Each row is a point on a tangle of strands that fork, close into loops and nearly touch. The rows are in no order.
Two points are linked if the straight distance between their rows is under 93.3. Some points are linked to none.
Z322: [ 21 -23 -11 -38   0  30   0  -1 -38  14 -17   6 -16  30 -17 -17  11   7
 -10  37  60 -19  26  29 -19  14 -10   5 -24  -9 -14   7   4]
Z310: [ 31 -12  24 -28 -12  51  -3  30 -28  -8  -1  53   2   9   1   8 -12   9
   4   7   6 -21  38  21   7 -17  -2  29 -22  -1  24 -14 -15]
Z301: [ -3   6  13  -8   6  18 -19   7  -4 -12  27  11  17   6   8  12 -36 -48
   7 -21  19   1  -8 -14  24  22  21  22 -13  21   3 -50  25]
Z21: [ -5 -12 -18  21   8  11   5 -11   2  14  27   0   9  -9  -2 -15   1 -11
  32   2   9   9  -4   2  43 -11 -26  -9  -8   9   6  -8  -6]
Z449: [-32  24 -54 -13   9 -20  -8 -14  11  -1 -23  -7  -4 -26 -15  -6  -7 -13
 -38   5  11  14 -52 -18 -33  40  20  -7  21  13  -4   1  10]
Z581: [ 33 -45 -14 -11 -15   4 -18  -8 -16  -1 -12  20  17  10 -39  -2   8  33
   8  25   9  -3  52   2  25 -17 -15   3  -6 -24 -17  -9 -19]
Z510: [ 20 -16 -17 -26  26  39  20  10 -49  27 -17   0 -20  15  14 -16  17   6
 -15  32  47 -23   5  23 -14  11 -15   6 -19   2   9  22 -12]
Z721: [-39  -7  33   1 -14  -1 -30  -3  31  -7  24   3 -19 -19   7  18 -45  -8
 -16  -6   8   5  -2   0   7 -56 -22   1   0 -19   8  19 -29]
Z476: [ 20 -33   9   6  -2  12  25  24  -9 -25   7  -8   9   7   3  -9  18  -3
  38 -24  -2 -15  50  -5  38  13  21   4  19   5  -3 -27  40]
Z808: [ 18 -17 -17 -39  27  34  -1  -2 -37  27 -34 -12 -18   8   8   5  -2  26
  -7  13  44 -23 -12  42 -16   8   3  10   4  14  15  26 -43]
Z948: [ -4  15  26  24  24 -38  -6 -14 -16  10   1 -35  -8  11 -15   1   1  12
  12   5 -29  37  -1   5 -10 -15   7 -23 -12  20  12   6 -41]
Z4: [ -2  -5 -23  -3  -2   5  39  28  32  -4  -1   2 -24 -24  15 -11  37  16
 -17 -10 -41  -9  -5  17   7   9  -8 -17  22 -33 -13  39  26]
Z434: [-10  38   9  32  27  17 -29   2   3 -12  15  39  30   3   9  13  -2 -12
  -8  10 -18  28 -48   8 -25  34   2  16 -30  21   1   2 -20]
Z242: [ 39 -18   8  -3   2  21  -2  -1  -8  -7  19  19  10  -3   1  -8  30 -12
  21   8  18 -12  29  16  32  13 -17  -1 -27 -31  -6  -5   9]
Z272: [-16  61   8   0   6  -7  65   8   0  -8  17  -6  -4   8  46 -29  26  23
  34  -8 -52   2   9 -21 -18 -26  15   3  -3   8  -5  -5   0]
Z283: [-26   6   0 -12   1 -10 -16  17 -12  -1 -16 -14  -6  -3 -22   7 -11 -11
 -59  -6   0   8 -17   6 -13  23  30   2  15  -8  10  21  -3]
Z663: [ 15 -32 -47  16  -9  27  13   3  28   2  -2  15 -26 -13   8  -1  19   5
   9 -29  22 -13  -6 -28  30   9 -34  -9   1  -5 -14 -13  37]
Z333: [  4  25  -6 -23  -1  12  26  20  -9  14  29  -7 -22   8  40 -13   1 -12
  10 -20 -14 -11   6 -22  50 -24   6   1 -23 -18  16 -35  22]
Z999: [ 35   1  50 -28 -25  16  12  15 -20 -25  -9  26  -4  10  -2  -1 -12  12
   7   4  -1 -24  61   9 -14 -32   0  25  -1  -3  15  -5  -8]
Z842: [ 28  13  10  45  21   7   0  -7   4  19  30 -10   3  12  19   7  10  -9
  65 -23 -19  25 -27 -19  22  -1 -11   0 -31  10   8 -18   3]
Z632: [-27  -7  23  17  23 -24 -22  -8 -21  -4 -12 -14  -1   9 -25  10 -19  22
 -13  21   5  24  -2  30 -10 -12   9   6  -2  23  12  24 -57]
Z865: [ 35  18  40  14 -12  -4 -22 -19  25  11  12  14  -4  11   1   9  22 -25
   4  -6 -24   1 -11  22 -33   7   5 -27 -33 -41   1   6   0]
Z993: [ 39  24  -3   0  10   3  36   4 -15  40 -13   8  -1   8  23 -22  34  27
  29   4 -30 -11  -3  21 -31  -5  -6  -8 -11  19   3  19 -15]
Z895: [  0  18 -48 -10 -28 -24 -25 -30  16  24  23   7   3  -7  -7   8 -16  -9
 -41   6 -21   6 -51 -35   1 -14 -10 -13 -11 -38   4 -17 -24]
Z69: [-52 -11   0  13  -9 -22 -13 -13  27 -11   2 -16  14 -33  -2   7 -30  10
   5  -2  12  15  -9 -26  10 -26   2  18  29  40 -23   9  -9]
Z634: [-32  12  56  32  -7 -19 -15  -9   4 -38  26   2  21 -10  10   2   2 -16
  49   6  -8 -10  31 -33  -3 -36  31  39  19 -18 -26 -25   0]
Z355: [  4  12  17  15  19  -2   7  10   3 -21  32 -23 -44  21  12   8  16 -58
  26 -15   1   4  -4  -5  18  20   9 -15  -4 -37   8 -10  40]
Z552: [-32  -5  -7   3  -2 -35 -35 -46  21 -33  -5 -12  20 -49 -40   0  -8 -14
 -12   4  16  16 -30 -22  -5  19   4 -10  35  26 -13 -14   9]
Z731: [ -7  -7 -12  16   4  10   3 -11  20 -37  15  17  32 -38  -3  -9  24 -30
  16   6   4  -8  -2   6  28  32  -8  -5  23  12  -7  -5  32]
Z997: [-23 -12  21   6  -8   6 -20  -9  17 -26  -5  25 -13  -2  -7  18 -19  25
 -21  18  -1   0   4  17  -5 -43 -24  16  10  -9 -16  38 -24]
Z218: [ -1 -13 -10 -36  -3  33 -13  10 -20  -5  13  44  19   5 -15  -6 -14   4
 -11   4  -2 -17  29  -1  25  -8  -1  37  -8  11   2 -17 -18]
Z397: [ -2 -33 -50 -17  -4 -29  -6  -5 -12  42 -13 -23 -17 -13 -30   9 -10  27
 -19  -1  12   2   1   4  35 -23 -10 -14   3 -28  -1   1 -10]
Z92: [-43   1 -10  21 -15  -2 -25 -26  32 -12  10  24  23 -24 -11   4 -24   6
  11  -3   5   0  -5 -36   1 -36 -16  23  18  13 -13  -2 -14]
Z837: [-12  -9 -21  -1   3  -1 -28   5   6  -7 -18   0   5 -19 -31  23 -23  -6
 -49  -2  11   5 -33  -5 -28  50  21   6  19  15  -6  10  14]
Z784: [ -1  54   6  -6   5 -18   9  -1   3  16  -3  -6  13  20  34  -9  -3 -25
  -3  -2 -25  10 -18 -45  -7  12  26  -4 -19  -9  15 -44  20]
Z834: [-22 -23   7  26   4 -17 -16 -46  36 -27   2 -22  19 -33 -23   4  -2 -19
  12   3  31   9 -12  -6  -8  21 -16 -25  35  20 -17  -9  30]
Z674: [ 52   2  18   0 -19  13  31  11 -38  19 -37   3 -29  18  17   7 -18  47
   8   2   9 -22  11  17 -32 -22  -7  12   0  27  23  18 -31]
Z40: [ -6  -4 -28 -44   2 -12  14  19 -45  19 -32 -30 -10  24 -15 -12  -1   4
 -36  25  30 -17  16   8 -16  14  38  -2  -6  -2   1  -7  -7]
Z23: [ 30  -2   5  39   0   8   7  -8   2  -9  12  16 -16  17  16  -6  21 -11
  21  16  22   2   4  -5  -4   9 -32  -8 -31 -27 -10  -6  16]
Z459: [  9   3  23  14  -4 -21 -34 -29  16   2  -1   3  -1  17 -14  22   0 -19
 -15   5  -1  12 -13   4 -36  13  -4 -21 -25 -40 -11  13  -3]
Z961: [  8  11 -23 -36 -18  -3 -39 -36  -8  49   5  10  16   4 -18  13 -40 -22
 -16 -11   3  11 -46 -24   0  18   0  -7 -23  14   7 -17 -18]
Z251: [  8 -29  -7  -2  16  11  18  20   0   0 -42   0 -32 -10 -11  18   3  46
 -12  28  -7 -13  -1  50 -11  -8 -20   0  20 -28 -12  55   1]
Z72: [ 12 -26 -12 -41  -8   0   7 -27 -10  20 -21   9  33 -23 -20 -21  23  22
  -6  11  10 -19  24  26  -7  12  12  -4  19   5 -10  22 -19]
Z458: [-19 -14  -2 -14   2   6   9 -35  -9  12   1  12   0   2  20 -31  11  19
   7  30  40 -20   5  24 -22 -10 -25 -11 -13  -4  -2  40   2]
Z528: [-20   6 -24  46  19   2  15  27  -4 -23 -12   6   8   7  -2  -8 -15  23
  -9  13   2  26 -16 -12   1  20 -11  19  -4  44  -8  -2  -5]
Z444: [-19   8   3   9 -19 -12  11  11  -5 -37  17  12   8  -1   4 -21  10   0
  -9   9 -13  -1  26 -17  22 -21  12   2   5 -16  -2 -16  -8]
Z601: [  7  -1 -13  53  10 -11  -3  11   5 -24   5 -40  -5  -1 -22  18   4 -25
  -9  -2   0  26 -13 -15   5  28   5  -8   8 -10  -6 -30  32]
Z19: [ -5  -9 -25 -12  -8   9 -19  13 -20   0  13  -6  22  -6 -19  15 -22 -28
 -15 -31  22   8  -4 -17  20  29  16   2   2  26   5 -45  15]
Z926: [ -1 -21  29  21   4   2  -9   7 -17 -18 -17   1  -9  21 -16  18 -13  30
 -14  20  -9  16  11  21  -4 -20  -4  15  12  -6   0  25 -41]
Z389: [  4 -23 -20  22 -13  24   7  -8  28 -33  12  32  -9 -10  24  -7  20 -20
  34 -19  28 -30   1 -32  43   9 -22   6  14 -16  -7 -13  57]
Z925: [ 24 -28 -20 -30  14  35  -7  -5 -37   7 -54   4   8   9  -5  14  -7  51
  -4  28  20 -15  -6  52 -23  13   5  21  21   5   7  36 -52]
Z543: [-16 -22  -1  43   3  17 -18 -28  26 -40  18  34  39 -37  -4  -1   1 -12
  42   6  17  -1 -10  10  25  18 -24   9  22  15 -22  -4  17]
Z750: [ -5 -12  24 -36 -14  27 -17  19  14 -24 -23  35 -17   4  -9   7 -12   6
 -43   4  18 -21  14  16 -27   8  -7  13   4 -25  -2  24  18]
Z82: [-53  12   4 -37   2  -7 -11   3 -29  -9 -11  -1   5  -8 -22   4 -28   1
 -51  13  13   7   5  12  -1  -2  26   9   3   1  10  14 -41]
Z350: [ 32  12  34  24 -23 -19 -12 -20  32  -2  10  13  14  -3   8   1  32  -2
  16 -23 -39  -2  -3  -2 -25 -12   6 -28  -5 -31 -16  13   5]
Z381: [  3 -24   9  32   2 -12  -4 -12  29 -37   2 -34   4 -20 -29  20  -2  -5
  -7   0  -5  10   8 -14   8   4  -6 -16  34   4  -8 -13  29]
Z199: [  2 -20 -50  10 -26 -20 -14  -9  -3   6  10  -7 -18 -13 -29   4   4   5
 -25   1   2  12  -2 -28  31  -5 -11 -11   3 -24  -6 -27   6]
Z583: [ -5 -12  31 -20  -6  22   0  43   4 -37   1  21 -10   5   0  15 -14 -15
 -28  -8  -5 -15  10  17   6   4   8  25   8 -10  15  12  18]
Z93: [  4  11 -68  15 -16 -19 -20 -10  -4  17  22  -6 -10 -12 -14   8  -9   5
 -23   7 -13  13 -44 -40  26  -1 -27  -2 -13  -6   1 -27 -18]
Z426: [  2 -35  13   6  15 -33 -22   6  -8  16   9 -51   8  -6 -36  26 -12  -5
  -4 -19   3  38  15   1  20  -6   1 -26   5  -5  13 -10  -8]
Z467: [ 11   6 -11 -20 -18 -28  15  10 -18   8 -30 -33 -15  19  -7  -9   5 -12
 -29   4  21 -20  37  -4 -15  27  28 -15  -4  -3 -10 -17  23]
Z433: [-18  38  15 -10 -11 -11   0   8  -7   8  25 -23  -8   6  22   3 -16 -19
  14 -32 -35   6  -2 -29  30 -38  19   7 -12  -3   7 -34  -6]
Z183: [ 18  27   2   0  -7  -1 -15   5  -7   9  21  21  18  -5 -10   9   3 -12
 -17   1 -38   9 -13 -12  14   8  12   7 -28  -1   8 -21 -15]
Z505: [  6 -40 -12 -10  -1 -10  -1  13   8  -1 -25 -15   4  -5 -23   9  -5  31
 -27  -3  -4  -7  22   6   9   7  -1  -3  33  -7  -6  16  14]
Z203: [ -6 -10  20  -8   4  19  17  49  16 -30  -8 -11 -21  -4  -1  13  -1   8
 -24 -15 -35 -10   9  32   9   7  16   2  22   4   4  27  11]
Z386: [  9  -1  26   8 -30 -18 -32 -19  -2 -31   7 -19  17   9 -36  28 -19  -9
 -40  -5  15  10  16 -40 -22  -2  20  -2   6 -21 -10 -30  18]
Z418: [  6  21 -32 -18 -23   3  -9 -34  10  45  -1   8  -3   6  15  -9 -34 -27
  -7 -13   8  10 -46 -65  -8  34  -1 -12 -11  11  16 -35  13]
Z777: [-10  19  24  -1   6 -14  13 -21  20  11  10 -21  11 -10  34  -7 -10 -23
  40 -40   8  -6   2 -34 -15  -7  14   0   5  47   6 -18  20]
Z608: [  7   6   4 -15  15  15  30   9 -25  24   0  -4 -20  19  27 -10  -1 -10
   9   4  26 -17   1  17 -21   6 -17   2 -31  23  14   4 -15]
Z978: [-12  26  16  -2 -22   1 -43 -34  -8  -6  17  41  22   5  -1   5 -39 -11
 -15  12   3  11 -17 -37 -44  -9   3  18 -27  -1  -6 -19 -24]
Z515: [  5  10 -25  12   9 -29  -6 -11  11  26   5 -35   7 -28  -1   4   6 -23
  22 -24  -7  19 -17 -20  13  18   9 -28   6  34  -1 -25  11]
Z864: [ -5  28  37  -6  11  -6  17  -6 -13  15   4 -15   4  12  24 -20 -12  -2
  30  -8  18 -12   5  -3 -29 -11  -1   2 -20  43   4  -6  -2]
Z885: [-11  25  11  34  -7 -32 -11 -45  -8   8  17   9  14  14  12 -16   8   7
  27  24   1  14  -4 -24  -7 -27 -19   4 -35  -5  -4 -11 -32]
Z660: [  9  20 -34  29  14   1  24  22  26  -2  11  10  -7   9  36 -24  41 -14
   9  19 -18  12 -14  -2 -11  34  -5  -9 -16 -30  -8  12  29]
Z270: [-18  40 -15  32 -13 -11  -4 -20  25  -7  15  13   7  -5  30   1  -3 -10
  14   0  -9   9 -43 -72  -2 -27  -9  29 -12   4 -13 -29  -2]
Z262: [-25  37   1   3   8  11 -36 -13  -6  -9   5  34  28   9  -5  19 -35  -6
 -22   3  -3  24 -43 -17 -33   2   2  37 -18  18  10   7 -40]
Z931: [ 25  -3  25  -7  12  24  10  24  15   1  14 -11 -40  25  16  -7   7 -30
  18 -25  13  -7  10  19  -1   8 -16 -17 -18 -35  14  -6  35]
Z516: [ 21 -45  -3 -13  25  31  13   5 -12 -11 -52  -1 -11   4   4  15 -12  57
   7  29   3 -13  13  56 -10 -12 -13   3  33  23   0  45 -21]
Z650: [ 11 -20 -30  33 -19 -41  18 -30  -7  16 -13 -11  -3   3  -4 -22  16  32
  15  23  10  -2  29 -19  -6 -25 -17 -21  -4  12 -14   8  -3]
Z367: [ 34 -14 -38 -13 -12  26   6  29  16  21   3  17 -12 -17  -4  -7  24  -1
  -3 -28 -16 -21  -5 -13  32  18  -6  -7  -4   2  -7   2  22]
Z921: [  4 -37   1  -4  18  -2  28   6 -14   3 -22 -21   5   3 -13 -21   5  36
  18  24 -11 -11  22  41   2  -8 -17 -14  19  28  -5  39 -15]
Z939: [ 10 -23   9 -33   8 -10  12 -10  -9  13 -15 -11  14 -19  -3 -10  26  33
   7  21 -11 -11  32  58   0 -15   3 -12  27  11  -4  50 -32]
Z818: [-40   2 -20  -5  -4   9  -7  -7   9   1  41  21  12 -21  22 -11   3 -20
  16 -13   6  -7 -18  -5  51 -20 -17   0 -13   1  12 -15  -7]
Z770: [  2 -19  43  15   0 -24 -22 -17   4  12   9 -27   4  -4 -15  22  -6   3
  12 -10 -16  32  25  19  -2 -31  -1 -26  11  -7   7   6 -22]
Z119: [-46  13 -20 -19 -16  11 -18 -15  16 -18  38  22  15 -27  21  -6 -20 -40
  18  -8  12  -3 -18 -24  44 -14  -3  32  13  -6   3 -38   7]
Z829: [ 14 -33  29 -38   4  16 -25 -25   8  22 -22   9   2  -7  -5  18 -21  24
   0  -5  21 -23  31  43  -9 -25 -23 -19  24 -12  12  33  -7]
Z198: [  7  13 -14 -11 -22 -15 -44 -40 -29   9  10  16  15  16 -27  17 -45  -6
 -35   2  28  18 -45 -36 -23   4  16   1 -27  -9  -4 -18 -27]
Z917: [ 41  17 -26  37   3 -12  33  15  20  -1  11  22  -9  32  27 -23  46 -16
  16   7  -2  -5  -7 -30  -5  21 -11  -8 -28 -20  -9 -21  32]
Z924: [ 15 -19  13   9 -17 -14 -21 -23  -2 -19 -16  -4   0   5 -35   9  -8   5
 -24   9  19  -2  17  -8 -39  20  -3  -2   1 -26 -18   2  22]
Z678: [-10  23  22   4   5  20   4  11  19 -12  28  44 -20  13  32  -4   4 -24
  -1  -4 -10  -2 -14   1   9  -1 -14  18 -27 -24   9 -11  13]
Z899: [ -9 -35 -38 -15   9 -23 -27  -8 -28  31 -11 -22  11  -7 -47   4   0  10
 -22  23  14   7   4  25   8  16  -3 -15   8 -21  -6  -2 -30]
Z141: [ -3 -19 -10  17  15 -21   5  18 -18  -7  -3 -49  -7   5 -38  -1   0  -8
   2  12   5  17  19   9  34 -15   6 -21   6 -11  -4 -25  -8]
Z807: [ -3  13  32   1 -10 -19  16 -13  34  -4  -7 -16 -14   5  19  -7   2 -25
  -5 -11  17  -2   9  -6 -39  -3  -1 -36  -2 -18  -4  17  34]
Z490: [ 33   0   8 -12   1  -8  -7  27 -24  22 -38 -21 -27  26 -10  17  -5  28
 -21  -8  -7  -5  16  37 -27 -12  20  -7   9 -17  11  24 -29]
Z36: [-14 -13 -17 -48  16 -19  12   5 -22  32 -16 -43 -30  23  -2  -6 -21  -6
 -22   0  46 -12   5   9   0  10  14  -9  -7   9  25  -3  -8]
Z500: [-30  49  44   0   1 -17 -12  -3  10  -6  35  -7  -1  10  30  18 -17 -22
  15  -6 -38  10 -22 -34  24 -40  18  32 -12 -18  -1 -39 -26]
Z213: [-15  -5  -8   2   6   1  27  16 -19  -9 -40  -4 -33  13  10  -7   4  49
 -25  37  10 -14  -1  34  -9 -15  -7  13  12 -17   8  50 -14]
Z41: [ -2 -11 -32   2  15  17  20  37   5   8 -26   8  -6   1   6  -5  28  13
 -34  15  -4 -13 -31  38 -17  25   9   1   1   3 -11  44  10]
Z95: [ 42  -6  16 -24 -15  -5  -1   8 -22  22 -31 -11 -20  27  -4  26 -19  48
  -7  -4 -11   7  15  18  -7 -38  -1   2  13  10  39  16 -46]
Z659: [ 12 -31  18 -19  -1   0  -1 -25  25  19 -10 -12 -14 -13   6   4   5  29
  15 -13  20 -18  20  20  -7 -17 -29 -32   8 -24  -5  38  13]
Z46: [-10 -30 -19 -26  18 -16 -18 -34 -14  35 -38  -9   6 -13 -28   8 -22  19
  -8  17  45  -3  -4  31 -10  21  -7  -8  12  -4  -9  35 -10]
Z800: [ -5   4  11 -18   5 -33  20   6  -4  13 -13 -27 -11  16   6 -16  20 -16
 -18   4  16   0  11   9 -23  20  19 -37   1 -22   8   7  23]
Z405: [-14  17   5  10  13  18  34  43 -23 -11  -6  -8 -17  19  19  -5  12  25
 -10  24 -13   1  -2  37  -1  -9 -12  15   5  13  10  31 -16]
Z655: [ 29 -27 -20 -22  -8   8 -23 -42 -26  20 -12  28  47 -11 -32  -4   0  22
  10  19  11 -13  43  22   6  -5  -7  -5   6   3 -18  16 -30]
Z568: [-16  -5 -23 -13  -5  26 -16 -15  -2 -34  31  18   3  -7  -7   5 -34 -34
  24 -21  33  -6   9 -40  39   5   7  34   5   3   1 -53  37]
Z338: [ 11  12  46 -38  -6   6   9  22 -13 -18 -12   3  -9   0  -5  -1  -6   8
  -3   8 -10 -15  41  49 -28 -26  16   0  18  -3  17  17 -32]
Z162: [-32  -4  40  17   4  -2  -3  16  15 -21  14 -20  -8  -7  11  10 -18  -3
  24 -21   1   0  21   4   6 -32   9   5  17  19   3  -5   3]
Z547: [ -7  25   9  -4   4 -13  -1 -32  21  26   2  -5  32 -30  21 -10   2 -31
  32 -31  -3  15 -25 -22 -14  20  12 -20   6  51   2 -19  10]
Z776: [-16   7   0 -26 -12  -3 -29  -8   7  15  17   9  -4  -3  -6  15 -19   9
 -20 -19 -14  -1  -5  12  15 -39  -2   3 -12  -9  20  13 -40]
Z550: [-20  47  37  27  10 -10   2 -18  15 -33  11  12  36  -6  27  -7  16 -33
  15  13 -23  21 -11 -25 -31  25  31  12  -1   2 -10 -16  22]
Z734: [-14   5 -35   5 -14   3  23  16  28   5 -24  15  -8 -18   6 -16  29  18
 -31  12  -5 -12 -21  11  -7   6 -11  -1  13 -17 -11  47  16]
Z582: [  9  -6   2   8 -20  -4 -11   8 -11 -27  18 -16  33   6 -37  12 -16  -2
 -12 -13  -7   2  19 -30  13   3  28  12   6   8   0 -50  19]
Z152: [ 15  12   5 -20  -5  22 -11  23 -12  -6  22  52  24  -7 -17   4  13  -5
 -12 -10 -47  -7   8  14  20  -7  14  29 -16 -13  -1  -7 -23]
Z30: [-17  54  17  -8  -5  -5  47  26  24  -1   8 -26 -31   8  44 -19  14 -12
  25 -28 -48  -8  -6 -15  -8 -23  17 -10   2  -4  19  10  15]
Z718: [ 20  11  10 -22 -14   2  22  11  13   3   8 -14 -21  12  27 -10   9 -23
  11 -32   6 -29  18 -22  12  -2   8  -6 -15 -25  10 -27  49]
Z369: [-24  46  11   1  15   6   5  -1  -6   3  16  17  19  20  29  -8   6 -25
  -6   7 -10  22 -20 -35 -18  29  11  17 -28   8   1 -33  13]
Z149: [  8  -2 -12  61  11   6  -3 -16  -3   4  47   5   0  -4   7  10   5 -11
  50  -9   2  14 -17 -24  51 -10 -16   5   2  15  11 -26   2]
Z767: [ -7   6   1  10  12   9  31  52  31 -22   4  -6 -12 -18   8  -6  18   0
  -7 -31 -61   0 -17  22  12  11   2  -5  21   9   0  25  10]
Z465: [-61   8 -15  -3  -9 -31  -6 -41  22 -11   4 -13  13 -56  -7  -8 -12 -12
   0   7  13  10 -19 -19   0  -9  15  -3  41  37  -1   4  -9]
Z295: [ 14 -21   2 -24 -13   3 -39 -26  -3  23  -4   2   3   3 -17  26 -34  26
 -15 -10   9  -9   4  22   1 -22 -13  -2   4 -17  14  11 -32]
Z975: [-11 -14 -10  31  25  14  20  42   4 -10 -39 -24 -11  25 -17   1 -12  30
 -17  14   7  19 -19  12 -10  36  -6  17  12  35 -14  18  17]
Z28: [ 36  -5 -31 -29  -8  20  12  24   1  42 -13  28  -9   2  19  -6  36  11
   1 -20 -27 -19  -9  12   9  11 -12  -1 -19  -4   3   6   8]
Z562: [-29 -19  14  34  -2   7 -45 -39  25 -21  31  31  27 -31   1  13 -27 -14
  37  -5  20   6  -8 -18   4 -20 -25  19   9   8 -29 -11 -13]
Z87: [ 40 -33  18 -18 -18  10 -16   4 -21  -3  -5  17 -12  27 -23   0   9   0
 -13  19  24 -12  42  21   0   2 -11  -2 -17 -27  -5  -4   2]
Z268: [ 30   9  21   0  -9  16  31  -4 -22  22 -17   3 -15  10  25 -23  18  48
  20  21  -5 -29   8  29 -27 -34 -24  -7  -8  15  10  31 -24]
Z157: [ -3 -31 -11 -38  17   8 -14  -9 -27  24 -23  -2  -4  15 -37  -3  -7  -2
  -3  26  60 -14   7  35 -20  28  -4 -11  -3 -18 -17  21  15]
Z341: [ 13   7  19  34  29 -17  -4   9   6 -10  15 -46 -22  18   1  15   7 -45
  12 -11  -6  32 -17  -4  -5  33  14 -23  -3 -22   0 -17  22]
Z496: [-18 -10 -16  16  40  10   7  29  -6  10 -26 -17 -18  12  -5   6   5   2
  -7   7  14   5 -30  27 -24  33  -7  -6   2  37 -10  27  -5]
Z419: [ 31  18  -8   0 -23   4  35  18   1  37 -16  10 -23   5  25  -7  30  24
  10 -26 -43  -8  -8  -3  -7 -21   6 -10 -10  -7  10  11 -11]
Z122: [-64 -14  22  15   1 -17   4   5  30 -35  14 -27   5 -12   1   3 -30  -1
  22 -10  -4   2   5 -15  21 -44   4  13  38  11 -13   2   3]
Z96: [ 37  -2  38 -36   0  -2   7  34 -21   4 -16 -32 -21   7  -9  17  13   4
  -7  -3 -32   0  23  48  -4  -6  23 -15  12  -4  26  20 -24]
Z778: [-22 -18  30  11   6  13  16 -11  20 -41  -2  -7  -2  12   8   3 -15 -10
  15   4  44  -3  23   3 -16  15  -4   5  21  15 -13  -3  49]
Z592: [-57  18   6 -15  16  -3   3  15 -19  -2  21  15  16 -12   2 -14   8 -17
 -23  22  -6  16   0  29  15 -10  14   6  -8   7  18   8 -35]
Z12: [ 45  17  12  35  17   1 -13  -4 -20  19  15   2  28  11  -7  13  24  -5
  24 -10 -32  26  -2 -11   4  18   9   4 -23  10   4 -32  -8]
Z503: [-16  28 -19  47  21  21   3  10 -11  -1  11  31  13   6  -7   4  -5  11
  -8  15 -12  33 -37   1  -1  10 -17  25 -16  38  -2  11 -11]
Z290: [ -7 -46   4  13  11  29   0  16  11 -52  12  -2  10 -13  -8  -2   8 -20
  24  -3  13 -11  21   4  37  39  -1   3  29   6   1 -22  54]
Z129: [  2  22 -27  12   2  12  35  19  36  -6  17  33  -4  -7  41 -27  57  -7
   4   4 -42  -8 -12  10  11  -7 -14 -13  -6 -31   2  29  17]
Z575: [ 11  10   0   6 -12  11  27  19  -5  -7  17  -2  25   4  10  -6  17   1
  29 -18 -22 -10  24 -14  24   7  23  24   2  29  -7 -36  27]
Z45: [ -6  33   4   7   7  -2  57  44  -8 -13   3  -7  16  -3  26 -28  27  10
  18  -6 -37  -7  10 -13  -2   5  27  10  -3  25  -1  -4  12]
Z567: [ -7  38  18   8  -8 -12  15  10  32  -7  -6 -13 -11   3  27 -18  13 -10
   0 -28 -22   4   4 -19 -23  -2  20 -19  13  -9  -4   7  31]
Z689: [ 35 -26   4  11 -30  -8  -9 -26  30  10  -8  15  -3  -8  -2   6  18  29
  13 -21 -13  -7  21   5 -14 -13 -24 -17  -5 -25 -14  19  11]
Z228: [ 56 -23 -33  19  -4   3 -10  29 -28  16 -19  -7  12  13 -38   8  18  18
  -9   1 -27   5  16 -11  21   9  -2   4 -15  13 -23 -21 -10]
Z722: [-28   1 -37  -6  12 -17  13   0  17  11 -18 -33 -10 -25  -5 -11   0 -12
  -5 -12  22   4 -21 -18  -6  28   0 -21  14  33  -4   0  19]
Z830: [-19  30   2   6  14  16  22  25 -20 -10  16  14   5   7  21 -26  21  -4
 -11  27 -22  11  -2  22  14   4  -1  17 -18  -8  18  15 -20]
Z871: [ 22  32 -15 -27 -13 -13  11 -22  13  44 -11   5   6  18  43 -12 -21 -23
  17 -14  -8  -3 -34 -65 -17  20   9  -8 -13  13   8 -51  37]

A fork is a point with three links, a tip a point with one. Leave the first point through the second and follow the links. Name the first fork or tip that comes.
Z92 / Z562 -> Z36
Z864 / Z777 -> Z516
Z784 / Z871 -> Z4
Z734 / Z41 -> Z550
Z149 / Z842 -> Z389
Z837 / Z449 -> Z510

How many points has the smallest loop of links through each point below? Write - if it is on no loop.
Z322 -> 11
Z515 -> 19
Z367 -> -
Z355 -> -
Z528 -> -

A piece is all that can be reached along the links. How many separate loops has the piece of each point below (a circle has one, a figure eight two, a Y none), and how many tips (points with one link)?
Z899 -> loops 2, tips 3
Z389 -> loops 0, tips 2
Z552 -> loops 0, tips 3
